A landscape with many valleys, sampled at points; each row gives a point and its height.
A ball rolls from a point to whichever of its 2 nearest points has the largest drop for the distance, and stops where none of them is lower. Distance is the straight distance between rows; heights are no part of it.
Z462: [-12.6 -17.1 -29.1  29.7  22.9 -14.3 -10.1  -3.5   6.4 -26.1 -21.4 -29.7
   1.1  24.7  22.9  33.1   9.0  25.4  -5.3 -12.0 -20.5 -33.8   2.6   2.2
 -14.6 -16.4  -9.5 -14.7 -16.6]  h=513
Z471: [-13.5  21.7 -24.0  27.8  19.6  23.7 -17.1  26.9  -3.6  19.1   3.7  -9.1
 -22.1  13.8   3.1 -10.8   2.8  27.1  15.5  15.2  -4.9 -53.8   6.0 -24.5
  16.2   7.9 -30.3 -44.3 -19.8]  h=386
Z919: [  1.8  29.9  -1.1  20.6  21.4 -13.3  17.2  16.2 -10.6  18.2  17.5  23.8
  10.3  18.7  29.8  -5.2 -23.3  21.4  36.2  32.5   0.1 -16.9  25.4   2.4
  26.6 -10.0 -20.7  11.5  -7.3]  h=510
Z843: [ 24.2   1.0  -2.2  18.1 -11.7  17.1 -11.6   2.1 -17.8  36.0   0.4  26.7
   0.6 -15.4   9.7 -33.2  -6.2 -41.1  -7.2 -19.1  18.3  -3.5 -27.3  -5.2
  -4.7  -4.5 -30.8  21.9  19.2]  h=601
Z44: [-23.0 -36.6  10.2 -12.3 -17.2 -34.0  14.8 -10.6 -19.4  -6.7  27.0  -3.9
  33.8  -1.2   9.3  41.8  31.6  48.4  36.9  19.4 -19.9  -5.2  -0.7 -11.8
 -19.5 -20.6  12.0 -18.3 -18.1]  h=353
Z818: [ 18.3  -1.7  -6.9  -9.7 -46.5  -2.1 -22.1 -12.1   1.7   5.7 -20.2 -32.8
  -9.7  17.8  56.7  14.6  29.4 -31.6 -26.3  -4.4  13.0  35.8   0.2 -18.1
 -23.1  22.5  -0.2   3.5   1.9]  h=306
Z385: [ -9.1 -27.0 -20.9 -15.6 -13.6   7.4 -41.7 -28.1  23.1   0.2  11.4 -10.1
 -37.6  -7.4  -2.2 -37.4  15.8 -20.5   5.1 -28.2 -11.3  15.6 -31.2 -40.6
 -10.6  23.3  17.0  -8.2   6.9]  h=216
Z56: [  2.8  49.2  -7.9  19.0   3.4  -2.5 -28.4   7.9 -15.8  13.7 -33.3  61.3
 -17.3 -11.5 -38.7 -18.3 -26.0  10.6  36.6 -14.9  22.8 -19.8 -25.6 -23.9
  13.2 -26.1  23.2  -8.0   5.8]  h=639
Z19: [-19.9 -21.8 -22.3  29.1   7.1  16.0 -29.7  23.2  -6.1  12.2  24.7 -18.5
   1.6   7.4  31.0   9.8  30.9  -5.6  -1.1  27.3  -5.9 -23.2 -13.7 -39.9
   2.0  -7.7 -26.6 -35.5 -12.7]  h=331
Z711: [  3.0  18.9   1.6  28.4   6.1 -15.5 -23.9 -10.8 -33.5   6.2 -27.1  44.4
 -11.6 -31.8 -38.0 -30.8 -25.4   1.0  15.1  -0.5 -26.5   1.1 -13.5 -26.0
  29.9 -41.2  27.1   7.1  10.6]  h=600
Z831: [ 24.3   3.4  -5.4  -2.1 -48.3  28.8 -10.5  14.3  25.5   8.0  -7.8 -39.2
 -36.0  24.0  14.0 -16.5   2.8 -29.5 -15.7  -9.0  36.2  38.6  -7.4  -6.1
 -17.7  37.9  -7.0  -2.7  13.0]  h=342
Z528: [ -5.9  -4.5 -10.4 -32.8   0.0  -9.9 -15.7 -45.4  36.3  -2.4  -2.4  -7.8
 -10.9 -21.7   1.3 -16.5  -2.7 -27.8  21.1 -13.8 -14.6  -7.1  -3.5 -25.6
 -28.1  26.5  29.1  13.1   1.9]  h=266
Z357: [-21.2 -44.1  -2.9 -31.8 -18.9 -39.4   6.1 -21.6  -5.7 -17.5  49.6   1.3
  31.4   3.7  -4.4  41.3  37.3  35.3 -23.4 -11.4 -27.3  -8.2  -7.9 -11.8
   2.6 -12.4   0.1  -5.1   5.6]  h=429
Z256: [  7.5   2.5 -31.4  25.7   8.1  -1.7  21.5  36.6  33.4  -0.1   9.3  18.3
  24.5   8.4  -9.5 -13.2 -24.2  -6.7 -15.2  11.6  39.6   7.4 -20.1  14.9
  -4.1 -14.5  -3.0   2.7  25.4]  h=132
Z477: [-13.0 -22.9 -18.5  27.4 -10.7 -36.2   1.5  -1.3  26.4 -30.7  -6.1  13.3
   5.6  -3.3 -13.4  11.1  10.2  18.6  -5.5   1.3  -7.8  38.9  -5.5 -30.5
 -16.4 -29.9  58.3   4.1  24.5]  h=793
Z679: [  8.5  11.7  19.2   0.6  15.0  26.8  -3.0  19.5   0.6 -18.3 -12.4 -37.0
  12.1  13.5   7.5   8.4   6.6 -29.0 -51.7   2.6  -5.8  -6.1  38.5  27.1
  23.6  13.7 -19.7   9.2  -1.5]  h=256
Z814: [ 17.5  17.2  -6.9  22.5  -4.8   4.4  -3.7  48.3  41.9  22.7  -0.3 -17.5
  12.4   1.4  -3.3 -40.4   4.8 -20.5   6.4  15.2  20.8 -24.3 -16.4   5.3
  -6.8 -16.7   8.0  -7.9  -5.1]  h=217
Z273: [ 16.2  30.6  37.1  -1.4  34.7  -2.6 -22.7 -15.1 -30.4  11.9 -39.7 -10.9
  15.6 -21.3  25.4  -7.3  19.3 -24.4 -20.9  -3.6 -31.5 -23.4  16.8  13.2
   0.7 -17.5 -22.9  25.9 -35.9]  h=430
Z169: [-26.3 -32.9 -27.1  24.6 -10.9   3.6 -22.2  -3.1  14.5 -42.8   9.6  28.9
 -17.7  -2.4  -1.9  15.8 -27.8  35.6  23.5  30.5 -14.3  38.6   3.8 -41.9
  -8.2 -31.0  46.6 -15.5   4.2]  h=833
Z770: [ -9.3 -43.9 -19.5   8.0 -27.8  -4.5  -6.8 -12.6 -29.3 -10.2  27.1  43.0
  -1.2   0.6  26.2  23.4 -16.6  24.6   0.0 -14.9  -0.9  46.9 -25.8 -26.5
  37.7 -15.4  12.0 -17.4  24.7]  h=183
Z224: [ -5.6  31.0  -4.5   9.9   6.5  10.2 -18.9   8.8  42.5  12.0  19.5 -26.7
 -21.1  40.3  22.1 -34.1   5.6   7.3  17.6 -12.1  17.2 -38.9   6.4 -24.2
  -1.8  30.1 -13.4  24.1 -12.6]  h=409
Z896: [-22.0 -24.3 -14.4  -7.8  -7.0  14.6 -22.7  -4.5 -17.9 -12.2  -9.7  32.7
 -50.2 -13.1 -61.6  -9.8  -8.8  12.4  18.0 -14.6  -1.5  20.2   5.3 -20.4
 -18.1  -8.5   8.8 -57.4   1.5]  h=84
Z773: [-20.6 -17.2  10.1 -30.4 -18.2 -21.1 -15.8 -22.2 -15.6   4.2  -0.9 -43.6
  14.5   5.2  18.8  22.3  38.8 -43.4 -29.1 -16.4   6.6  12.0  -8.7   4.2
   0.0  17.6  -1.4  15.0   4.6]  h=265
Z581: [  1.2   1.6  26.9  -9.0  -1.3 -27.6  -2.1  28.9 -44.6  30.9  -1.0  -8.8
  24.4  -4.4  42.9  16.1  11.9  -7.5  10.5  15.9   3.9  -6.0   2.3  16.9
  30.9  -8.0 -29.0  -1.7 -19.6]  h=577
Z40: [ -2.2  48.3  32.1 -16.9   5.2  22.4   6.5 -16.0   1.6  27.9 -14.9   0.6
  37.1  -5.5 -10.4  11.0  11.3  -1.0  21.6  17.1  19.8 -55.3 -22.3  -7.9
  16.1  12.9  12.6   6.6   1.5]  h=507
Z33: [-15.9  11.5  -7.6 -17.9  20.1  45.4  -2.6  -9.1  -3.8  -3.6  -0.2   4.9
 -32.4  22.2 -36.7 -16.8 -28.8  30.8  31.4 -40.9  17.5 -42.8 -30.5  17.7
  20.9  13.5  -5.4 -31.3 -21.6]  h=725
Z726: [ 12.5  -3.5  10.7   7.3  20.7  29.4  17.0  53.6 -14.7  -1.9   2.3 -32.7
   7.7   6.7   6.1 -18.6  -4.8 -19.1 -46.1  15.2 -11.2   0.7  34.0  66.7
  28.7 -12.0 -13.6  -1.3 -26.6]  h=295
Z420: [-10.5 -46.2 -16.3  -8.7 -30.5  27.4 -15.4 -28.6   0.2  -7.9  -0.9  11.9
 -45.9 -10.3 -28.7 -21.4   2.3 -10.4 -18.1 -12.3 -25.4  32.4 -17.4 -34.0
  -5.2  17.1  13.1 -41.2   9.4]  h=165
Z128: [ -0.2  -4.4 -19.5  -7.0  32.0  -9.2 -10.4   8.8 -20.7  11.7  -7.3 -10.0
  -4.5 -33.2  22.1  18.5 -38.5 -32.7  -5.6 -12.1  -7.1  24.6  -5.5  26.8
   7.6  -6.3 -27.6  28.2  12.4]  h=656
Z264: [-17.5 -15.7 -26.0  -9.0 -27.5  20.9 -20.9 -19.1  -6.6  36.8  17.6 -26.1
 -38.6  36.0  11.3 -43.8  21.9 -18.3  -4.1  -3.2  -7.8   1.8 -10.6 -19.5
 -12.5  11.7 -17.0   7.8  -5.7]  h=269
Z924: [ 11.1  18.9  35.2 -15.7 -30.4  40.6   2.6 -22.2  -7.3  20.9  10.1 -19.0
 -55.6  38.0 -31.2 -38.8   1.8 -11.1  17.6 -19.9  32.1   1.7 -11.5  -9.8
 -15.7  32.5  -9.4   9.4   0.1]  h=356
Z486: [  8.7 -27.8   5.1   7.9   7.1 -27.9 -10.5 -29.0  17.5 -40.0  -8.6  19.4
  18.9 -33.2  38.6  30.7  21.1  -2.1  18.5 -15.2  -5.0  18.8  15.0 -23.3
 -46.1  19.2  16.2   5.5 -11.4]  h=888
Z922: [ -8.6  27.0 -20.2   6.0   4.7  26.0 -33.1  27.8  31.2  24.7  28.5 -17.6
 -53.5 -13.0 -12.1 -48.6 -13.3 -15.8  13.0  -3.5  14.3  -4.0  12.2 -17.2
  11.0  32.2 -18.8  14.1  -3.4]  h=367
Z649: [ 11.3  23.2  41.5   4.5  26.4 -33.5  31.7 -18.8 -17.5 -14.7  11.0  21.3
  20.8  -6.9 -21.3  -1.1  -9.6  18.4 -31.2 -11.6 -11.8  10.7   5.8  16.8
  29.3 -19.3   0.8  55.6  16.7]  h=410
Z765: [  2.4  32.4  21.0   7.0  31.9   3.2  -7.9 -42.5 -29.0  19.8 -28.1   2.8
  -6.3  -9.8 -48.0 -12.1  -4.0  -6.2 -20.3 -17.9 -35.0 -17.0 -12.7   5.8
   8.3 -29.5  -9.0  44.9   4.9]  h=508
Z780: [-19.4  -9.7 -13.6  15.8 -19.8  -5.7 -15.8   5.3 -26.7  10.8  19.7   3.6
  -8.2  10.8   5.1  18.0   5.6  22.2   1.6   0.3   0.4   5.4 -33.4 -31.5
  12.4  -9.3 -12.1 -25.3  14.4]  h=263
Z34: [  0.3   9.1   3.3  -7.1  -3.8 -27.5  25.9  -6.8  14.4   8.3 -20.7  -7.9
  14.2   9.3 -10.1 -15.7 -10.3   8.8  14.0   6.6   0.3 -24.4 -15.1  24.6
  -4.9 -15.7  31.5  23.9   2.3]  h=355
Z411: [ 46.1 -12.6  34.1   3.6  -9.3   4.7  19.6  15.6 -26.3  21.1  -1.7  10.5
  16.1 -21.0  26.0 -47.3  -0.2 -32.2 -14.6   5.6 -13.7   0.5  23.4  31.2
  28.5  -4.0 -17.3   2.1 -14.6]  h=530
Z237: [ 35.4  -3.8  33.9   7.4 -30.0  23.3  27.8   8.1   5.8  -8.7 -15.4 -17.5
  -0.3  29.7 -29.9 -13.7  11.2 -10.2 -28.9   3.2  18.2   0.4   1.5  30.6
 -24.4   0.1   9.0   0.5  12.4]  h=759
Z718: [  8.6 -17.2 -16.9  22.9  11.4  -5.9  24.3  37.6  -4.5   3.5  24.8  36.9
  46.2 -12.7   9.4   6.0  -8.6  -1.4 -19.9  11.7   9.8  10.7 -36.0  11.7
  14.2 -35.8 -25.9   7.4  27.0]  h=37
Z156: [-15.8   0.0   1.0  -6.3  25.4 -15.1  27.0  -7.9 -23.1   6.4  -0.9  26.1
 -18.8  12.4 -60.3  -4.0 -29.2  22.2  18.6  -6.3  10.4  15.1  11.6  26.3
  15.0 -14.0 -12.2   7.3  -2.8]  h=475
Z736: [ -1.4 -25.7 -34.4  -3.8   5.7  18.1  -5.1  -6.6  29.4   1.1  20.2  -2.1
  26.4 -22.9  -4.3 -18.1  -0.8 -36.6 -30.4   0.6 -11.6  12.5  -5.5 -11.0
   6.5   9.3  -4.9   5.8  25.9]  h=687
Z203: [-17.4   6.2  -4.7 -13.0  -9.9  -6.0  23.3  24.2  21.5   7.5  -4.4  -4.3
   8.2   5.2 -11.3  24.8 -31.6  16.6  11.9  40.4  -5.8  -7.9 -14.0  26.9
  10.3 -11.2  24.6 -17.5  15.3]  h=270
Z556: [ -6.8   2.5  -5.7   0.6 -16.2 -30.3   6.5 -17.3   5.9  -5.9  -6.7  16.9
 -14.4   7.2 -15.1   4.5   6.9   2.0  27.8  -4.0  28.3  32.2  15.9 -15.3
 -54.0   9.0  -0.5   1.2  -3.8]  h=281
Z490: [  0.4  18.5  25.2  19.7  -2.6 -35.2  34.8   1.3 -12.5   1.2 -27.6   8.8
  52.5   9.1   3.1  16.0  18.1  18.0 -11.8 -14.7  11.0 -28.2 -36.5  41.6
 -11.8 -17.9  42.3  27.8   2.8]  h=420
Z758: [ 11.5 -28.3 -28.8  13.5 -23.9  11.1   4.4  29.7  -9.6   3.1 -22.3 -39.8
 -28.5   1.9 -13.5   2.9 -15.1   6.4 -36.4   1.1 -11.5  24.4 -12.8  33.8
  26.1   1.3  14.1 -35.2  17.4]  h=419
Z303: [ 12.5  -2.1  10.4  -8.9  -2.9   4.3   6.3 -12.4  31.1 -34.9 -11.2  24.4
  -0.5 -22.5  -9.8  -1.0 -19.9  17.6  17.9   9.9 -18.5 -15.9  20.9 -17.6
  -6.6  12.6  27.7 -47.9  -2.1]  h=797
Z729: [-13.3  19.2  37.1   1.7  17.7 -43.8  37.5  17.3   5.3 -24.0  27.5   8.3
  36.6  -0.2  -6.9  39.0  10.2  18.6 -19.2 -24.8  15.0  18.2   6.0  40.2
  18.0  -9.0   6.7  50.7  13.9]  h=453
Z189: [ 11.7 -10.8 -24.4  27.5  -4.7  26.4 -10.2   2.4  21.3 -32.5  22.5  26.6
 -14.4  -7.3  33.7  27.5 -17.1  22.7  23.6  42.5  -6.8  19.5  20.5 -49.6
 -11.4   0.6   1.7 -15.3   4.8]  h=870
Z29: [  0.3  -9.3   0.5  21.1  29.5 -20.8 -10.7  11.7 -10.8 -17.0 -20.1 -10.8
  13.5  -3.6  22.8  28.3  25.2  -2.6  10.7   9.2   1.7  -4.3  25.9  -5.0
 -23.7 -18.0 -18.9 -11.5 -33.7]  h=472
Z539: [  2.9  16.3 -24.3 -14.2  -3.0  -3.2 -34.6  -5.2  37.0 -11.3 -27.7 -22.7
 -16.5 -18.8   6.3  10.9 -16.0 -18.7  11.5  16.3  -9.8   7.5  14.3 -15.4
 -29.2   8.6  22.2  21.1   6.7]  h=318
Z563: [ -7.4  26.8  65.1 -15.4  17.7 -24.8  32.5  -3.0   7.5  -9.0  -2.3  -6.4
  56.9   8.6   4.2  24.6  18.9  -5.8 -13.2  -6.3   8.9  -4.1   3.7  46.8
   6.7  -7.1  35.2  51.4 -13.4]  h=468
Z555: [ 10.0 -28.7  23.8  -8.6 -35.7 -19.6  25.5  -3.0   5.5  -4.0 -11.3 -12.7
  35.7  19.3 -19.5   5.4  31.9 -17.1 -31.9  -7.7  12.4  15.4 -23.4  19.7
 -27.1  -2.9  31.2  -3.7  22.4]  h=735
Z106: [  0.5  -2.2   8.0 -12.0 -23.7  42.8   9.7 -15.4  -4.6  25.8  20.3 -31.1
 -41.6  45.5   4.0 -48.8  22.8   3.0  -0.6 -17.1  -1.7 -25.6   2.9  14.2
 -17.2  33.2 -31.8 -19.8 -29.4]  h=314
Z495: [ -6.9   1.9 -29.6  17.9   2.2 -30.8   0.8  46.5   2.0  -6.3 -21.0 -36.5
 -23.5   8.3  -6.0  20.6 -25.8  15.3  -9.6  -2.2  11.0  49.5   2.6  32.7
  23.3  -8.8  12.3  -0.5  22.4]  h=354
Z978: [ -4.7 -25.6 -16.0  12.7  -4.7 -26.0   3.3  34.9  -2.3 -26.0  -6.0   3.6
 -28.7  -9.3  10.1  30.6 -26.2  25.2  22.1  10.8   1.0  50.8   9.7   9.4
  -2.1   3.3  10.5 -26.2   1.7]  h=271
Z803: [  6.3  25.8  -2.5  15.7   8.1  -6.6 -13.7 -31.4 -21.6   8.9 -18.9  21.4
   8.5 -21.3   8.6   5.6 -12.7  11.7 -19.4   4.5 -37.3 -26.1 -19.3 -13.1
  20.8 -34.2   4.8  14.3  13.7]  h=552
Z762: [ 18.2  14.0  10.6  -2.6  15.5  34.8  17.2  18.4   2.4  -5.7  -0.5  22.7
 -23.2 -19.4 -34.6 -33.9 -31.1   4.7  16.8 -23.5  16.9 -35.8  -6.1   2.6
  25.2  20.7  -5.0 -24.2  -1.0]  h=702
Z322: [ -3.7  48.1  25.1  -4.9  18.1  -5.8  -4.5  11.9 -12.4  31.7  -5.4   1.3
  48.7   2.1  18.8  21.0  28.4  -9.5  13.0  33.6  22.9 -36.6   0.1  -0.6
   8.0 -17.0 -14.0  16.0 -15.4]  h=551
Z432: [ -2.0 -11.3  15.9 -22.0  25.4   8.4  11.1  37.1  -7.8  24.7 -12.8 -21.9
  17.7  13.0   3.6 -12.6  -9.5 -33.3  13.0  17.8   6.9  -5.6  12.2  61.5
  -1.6  -9.8 -21.3  -8.8 -42.8]  h=352
Z650: [-13.1  32.8  15.5  -5.6   5.7 -12.3  -8.6 -14.2  11.9  -5.2   4.4   4.0
 -11.2   5.7 -25.4  15.4  28.9  -3.4   6.9   8.2  24.1  12.8  18.4 -40.0
 -14.1  23.7  -3.8  -3.6   8.5]  h=215
Z43: [ -6.5 -34.6 -17.2 -10.8 -10.9  -0.1  19.8  34.8 -13.4   8.3  29.9   0.8
  34.2  -5.5   5.7  24.8 -11.2   9.8 -13.7  45.3 -29.2  -2.2 -12.1  19.4
  21.6 -31.6  -4.6 -19.6  21.5]  h=159
Z564: [ 16.4 -54.1 -27.8   2.8 -15.4  26.5   9.1  19.9  32.6 -11.5  16.8  -1.3
  15.7  17.1  -2.2 -18.1   7.8 -20.8   5.2  -2.2  10.1   6.4 -28.3  -7.6
 -44.0   4.6   0.0 -38.9  -3.1]  h=733
Z58: [ -6.6 -14.8 -30.7   6.6 -11.3  34.8   2.7  42.9  28.5 -30.0   0.0 -23.9
 -60.0   3.7  -6.0   0.0 -22.7   9.2 -30.5   0.1   2.2  44.7   3.1  15.9
  14.6  20.8   1.2 -54.4   3.0]  h=463
Z506: [-32.5 -22.8  -5.6 -18.0   2.6 -45.8  -3.5 -19.3  27.1  -6.9  -7.2 -37.6
  -3.3  29.1  22.8  12.5  23.6   9.1  22.0 -13.1  -9.2   6.5 -19.9   0.1
 -11.0  20.7  36.1  -9.6 -32.7]  h=164
Z583: [-17.0   5.1  12.9 -14.5 -22.4 -22.6  -6.3 -15.0  17.8   8.4   1.6 -36.5
  -0.5  25.1  21.7 -10.8  29.8 -24.6   0.3 -34.6  24.0  14.2 -34.5  -1.7
   8.6  43.5  36.6  11.6 -10.3]  h=220
Z903: [ 30.9  49.3  23.6  -8.4  32.6  34.6 -15.3 -31.7 -22.5  29.9 -34.1  -7.5
   7.8 -24.6  -1.9 -29.2   0.3 -22.6  -2.4 -17.4 -14.6 -51.2 -31.8  11.2
  16.4 -11.3 -14.4  30.4 -14.0]  h=467
Z602: [ 16.5  26.3  26.6  21.6   9.0 -36.8  19.5   9.0   3.6 -33.1 -27.3  28.0
  30.9 -28.8  31.6  33.2   4.1  22.1  12.6   2.4   0.7 -15.0  16.0   6.5
   3.0   7.6  23.1 -10.3 -13.3]  h=846
Z500: [  2.7 -29.4   0.0 -11.1 -10.9 -12.4  16.7  -6.5  -0.5  -5.2  15.8 -16.2
 -12.5  29.3  -6.0   2.0   5.9   3.6  -2.4   0.9  12.9  37.7  26.9  13.2
 -32.3  21.4 -16.5  -2.2  -9.4]  h=346
Z892: [-32.4 -38.6 -12.8  -0.7  17.7 -53.4  -5.0 -15.4  11.5  -4.2  21.3 -17.3
  28.5  -0.3   1.3  34.3  29.3  13.5  45.4   6.3 -14.7  10.8   4.6 -17.6
 -32.7 -10.5  32.9   6.0 -20.1]  h=254
Z638: [-12.7  -6.4  14.4 -20.5 -23.1 -22.9   3.4 -35.9 -40.2  12.3  47.8  -1.2
  18.0   7.4   3.1  15.8  25.1  17.7 -27.9 -16.3 -19.8  -6.5  -1.2  -0.7
  32.7 -12.4 -24.5  31.6  19.0]  h=483
Z806: [ -2.4  -3.0 -14.7   5.9  41.6 -16.7  17.3  -8.5 -28.9   8.3  14.5   2.3
   3.7   2.6  19.6   2.7 -36.4  18.8 -11.5  13.3 -40.2  17.5   6.6  36.8
  12.3 -32.8 -25.5  44.9  -2.0]  h=606
Z951: [  6.7  28.7   4.6 -19.7 -10.0  24.1 -28.2 -12.7  28.8   2.8  -3.6 -17.9
  -9.2  11.6  57.3  -7.1   5.4 -11.0  21.8  -0.7  15.6 -38.6   3.1 -15.8
 -19.0  33.2 -21.5   1.2 -15.5]  h=438
Z403: [  8.2  14.3  -2.2  29.7  26.4 -33.2   8.7  11.8 -30.9   1.6  -0.3  22.6
  -5.2  -9.0  -0.9   0.0 -26.0  24.7  20.5  13.3  -3.9  27.6  29.4  17.4
   7.5 -28.6 -16.7  33.6  -3.1]  h=549
Z469: [-19.1  34.1  37.8 -13.3  21.7 -11.7   9.8  10.2  -1.2   2.1  -4.6 -22.0
  -2.6   1.3 -35.0  27.7   0.8  -3.2   8.5   9.1  33.7   5.6   9.5   5.7
  11.4  13.0  -0.1   4.6   6.3]  h=152
Z873: [-13.4  -5.5  -5.6 -15.1  29.3 -19.1  -3.1  35.0  -0.9   5.5 -13.2 -22.3
  26.2  15.9   3.8   8.6  20.9 -18.5  12.3  29.1   8.8   5.6  52.9  21.7
 -33.9 -18.9 -35.8  -6.4 -46.1]  h=418
Z862: [-28.7  23.3  25.6 -48.1  -7.0  23.6  -5.6 -45.9 -24.1  19.4   1.1  -7.4
 -30.4  13.5 -45.9   6.8   1.8   0.6  24.4 -14.1  22.6   6.1 -25.7 -13.3
  10.6  28.2  -6.1  -4.0   0.6]  h=403
Z242: [ -6.3  25.1  15.5 -24.8  14.5  -8.8 -15.5 -30.1   3.2   0.6 -32.8 -12.2
  19.4 -29.4   9.0  30.1  -0.9 -23.8  -5.9  18.4 -24.6  -6.3  32.1   8.7
 -14.4   0.7   7.9  32.4  -1.1]  h=379
Z685: [-26.3  -2.4  19.9 -12.3  10.3 -33.2   7.2   9.9 -41.6  18.1  10.4 -35.0
  12.9  17.8   6.3  16.5  12.3  11.8 -15.3 -14.2 -14.8 -11.7   6.8  21.8
  41.9 -16.7 -23.3  23.4 -13.5]  h=532
Z997: [  4.2  39.4   7.9  -0.5   9.9  -2.2  19.0  -5.4   8.4 -12.5 -29.0  33.1
  21.1 -28.9  -4.5  31.0 -12.2  47.1  25.1  14.8   3.5 -31.2  -2.6 -15.6
   5.4  -3.9  35.1 -21.0  -3.7]  h=823
Z740: [ 21.2 -18.9 -19.5  13.6 -16.7  33.8  26.1   7.9  -4.3  21.9  19.7   1.7
  -8.3   5.4  12.8 -44.6  -6.7  -6.2 -16.6  21.9 -15.3   0.2  44.7  26.4
  -2.1   7.2 -10.9  -1.9  -9.2]  h=476
Z693: [ 10.7  55.5  45.0   2.3 -21.4  38.6   0.1 -12.5   2.7   2.2   2.2 -15.7
  -4.3  20.6  19.0  11.3  15.3 -14.5   1.0   7.9  28.3 -33.8   3.0 -13.8
   9.2  36.7  -3.2   5.8   8.0]  h=469
Z741: [ 11.6  -8.5  12.3  -7.1   2.9  22.5  23.6 -19.9 -29.7  13.6  11.8   5.6
 -14.3   3.8 -27.4 -13.8 -12.4   4.1   5.8  -2.5   5.5  24.5  37.9  35.1
  -9.5   8.1 -33.3   9.6  -6.4]  h=408
Z467: [-18.4  38.4 -22.1   2.7  14.3  26.4   4.8  -6.5  -6.7  30.1  17.2  14.5
  -0.7  17.8   4.8   0.0 -13.3  32.9  31.4  31.0   7.9 -41.2   9.7 -22.0
   4.4  -6.1 -18.3  -6.1  -7.3]  h=444
Z118: [ 27.3  -6.6 -13.1  20.1   3.7  21.0   4.7  11.9   3.0 -25.2  21.4  39.9
  14.6 -20.4  21.7  16.3 -14.3   5.6 -13.9  22.6   1.3  21.3  33.2 -23.5
  -7.3 -11.8 -31.2   1.1  16.1]  h=895
Z398: [ 19.7 -12.0  -5.2  -3.9  -5.7  12.0 -27.2  32.6  31.1  21.5 -10.8 -18.6
   3.5 -11.7   8.6 -52.4  23.8 -26.5  16.8  17.7  -8.6 -44.9  20.3  -9.4
 -26.3 -12.5   6.5  -9.5 -28.1]  h=278
Z949: [  3.2 -12.6   2.4 -35.7  17.1  20.3   7.7 -45.2  16.2 -10.1   0.7  12.1
   2.5   1.4 -20.3 -20.2   7.0  29.1  24.7 -30.1  -8.9 -53.9 -14.9  -8.6
  -3.6  14.2   2.3 -28.7 -29.1]  h=748
Z567: [ 26.9  -1.6  24.3  -4.3 -12.5 -15.5  32.8 -29.2 -17.2   2.9  14.1  37.9
  10.9 -16.7 -30.9 -20.9 -12.0   7.7 -20.0  10.7 -27.1   8.7  30.1  -4.4
  21.6 -11.7   7.4  21.8  18.3]  h=349
Z960: [-24.2  33.1  24.9 -15.8  19.3  18.9  -0.4   3.0 -10.2 -14.2  15.1 -29.0
  -4.0   3.5  -6.1  46.6  10.0  -8.3 -38.1  -4.6  16.6   2.0   9.5   4.5
  17.4   6.0 -42.9  19.8  19.1]  h=213
Z513: [ 45.5  -5.6  -0.3   7.2 -18.2  10.6   5.1  -7.5 -16.2  21.5 -14.1  10.1
  21.8  -1.6  43.5 -19.2   1.1 -37.3 -30.0   1.5   0.7  24.0  -5.7  13.0
  -1.9  -2.0 -16.0  33.4  16.0]  h=570
Z928: [-15.6 -24.7  -2.3   7.7 -30.4 -33.8   7.4  -6.4  -2.4 -11.7  -6.9  13.2
  15.1  10.3 -42.8  19.3  28.0   7.6 -22.9 -20.6  19.9  29.7 -31.9 -14.9
 -22.6 -24.2  31.6   5.1  32.3]  h=762
Z311: [-14.9  -4.7 -28.4  -8.0  20.9  18.3 -21.3 -17.4  -3.6 -12.0  14.2  15.9
 -12.1 -28.9  17.5   8.9 -33.2 -37.2   6.1 -18.7   2.8  19.7 -14.8 -16.9
  21.0  23.6 -18.3   7.9  18.8]  h=657
Z50: [ 31.5  16.3  -5.2  17.7   0.7  11.6 -23.8  30.1  -2.4  18.6  -7.3  44.1
 -30.3 -33.3 -10.1 -52.5 -20.7  18.8  41.2 -17.7  17.6 -44.6  -7.1 -25.8
   6.7  -1.6   5.8 -20.3  -5.5]  h=673
Z739: [ 21.2 -41.2 -18.0  -9.6 -27.8  14.5  15.1  -6.0  38.5 -16.0   6.0 -11.9
  16.9  12.1 -15.2   1.2  31.0 -13.0 -42.0   7.8  -3.0  23.4 -17.7 -14.8
 -16.9   6.5  11.3 -22.3  15.4]  h=712
Z692: [ 13.9  -1.0 -29.3 -14.4  -9.9  31.6 -46.8  29.0  36.9  16.3   5.7 -22.0
 -34.8 -28.5   7.8 -56.1   0.0 -29.1  -0.5  -2.5 -18.0 -28.7  23.7  -5.2
 -22.5  25.5  -1.0   6.7  -7.2]  h=326
Z958: [  0.3   0.1  13.7  10.6   7.3 -45.4   2.4  -3.5  11.9 -40.4   7.4  39.1
  41.2 -46.8  15.1  28.1  18.0   2.5   6.0  -3.0  -4.1  29.3  12.5  -8.0
  -4.0   2.4  27.5  24.4   4.9]  h=869
Z667: [  4.0   1.8  -5.5 -14.7 -11.1  31.9 -18.9 -17.3   1.4   2.2  -8.2  42.3
  -7.1 -28.9  -5.8  -7.4 -18.2 -42.3   1.3 -27.0  28.9   3.8 -37.7 -25.8
 -24.4  22.9 -15.6   3.0  24.1]  h=629
Z207: [-14.9 -12.8 -23.2   1.7  -6.4   9.4 -14.5  18.5  -3.8 -25.1  -1.5   1.2
 -43.9  -5.0 -35.5  34.4  -3.4  14.4   2.2   6.2  10.6  68.2  10.7 -19.6
 -27.6  -0.5  -3.5 -39.0  19.1]  h=182
Z931: [-11.4 -23.1  -4.5   1.7 -21.3 -21.2  13.3 -32.8 -21.2  -5.4  19.4  46.7
   8.6  15.9   1.5   0.3 -22.5  36.7   3.9  -7.7 -14.7  22.2   5.1 -10.6
  15.7 -14.3  21.5  21.8  30.6]  h=264
Z633: [ -4.4 -14.5 -23.1  32.4  23.4   9.9  13.0   5.4 -12.3 -22.9 -17.7  -3.1
  -6.5   6.3   8.6  10.7 -25.7  11.8 -24.6 -29.1 -20.3 -25.7 -24.7  33.1
  29.2 -13.5  -6.1 -16.1   0.6]  h=525
Z144: [ -4.4  -3.1 -40.4  19.5  17.5  40.7   5.3  33.8  29.6 -33.9  -8.3  -9.8
 -36.2  12.4  14.7   3.0 -35.9  17.2 -18.5 -18.0  -9.6 -11.4  10.4  21.9
  14.2  19.8  -1.9 -37.9  -0.8]  h=493
Z590: [ 22.4 -10.5  31.1 -24.5 -10.4  -8.3  17.1 -40.8   9.6 -19.2 -16.5   2.6
  21.3  -0.9  -7.7  -3.0  16.7   5.1   7.1   5.9 -22.3 -29.5  24.5  -2.4
  -8.3  19.4  28.3 -21.7 -21.9]  h=773

Two balls start at each pair of points below. Name the first point that both come to, or write none.
Z736 and Z803 -> none
Z590 and Z29 -> none
Z462 and Z806 -> none
Z765 and Z633 -> Z896
Z144 and Z303 -> Z896

For each start below, name the point where the ball stops.
Z602 -> Z896
Z322 -> Z718
Z564 -> Z469
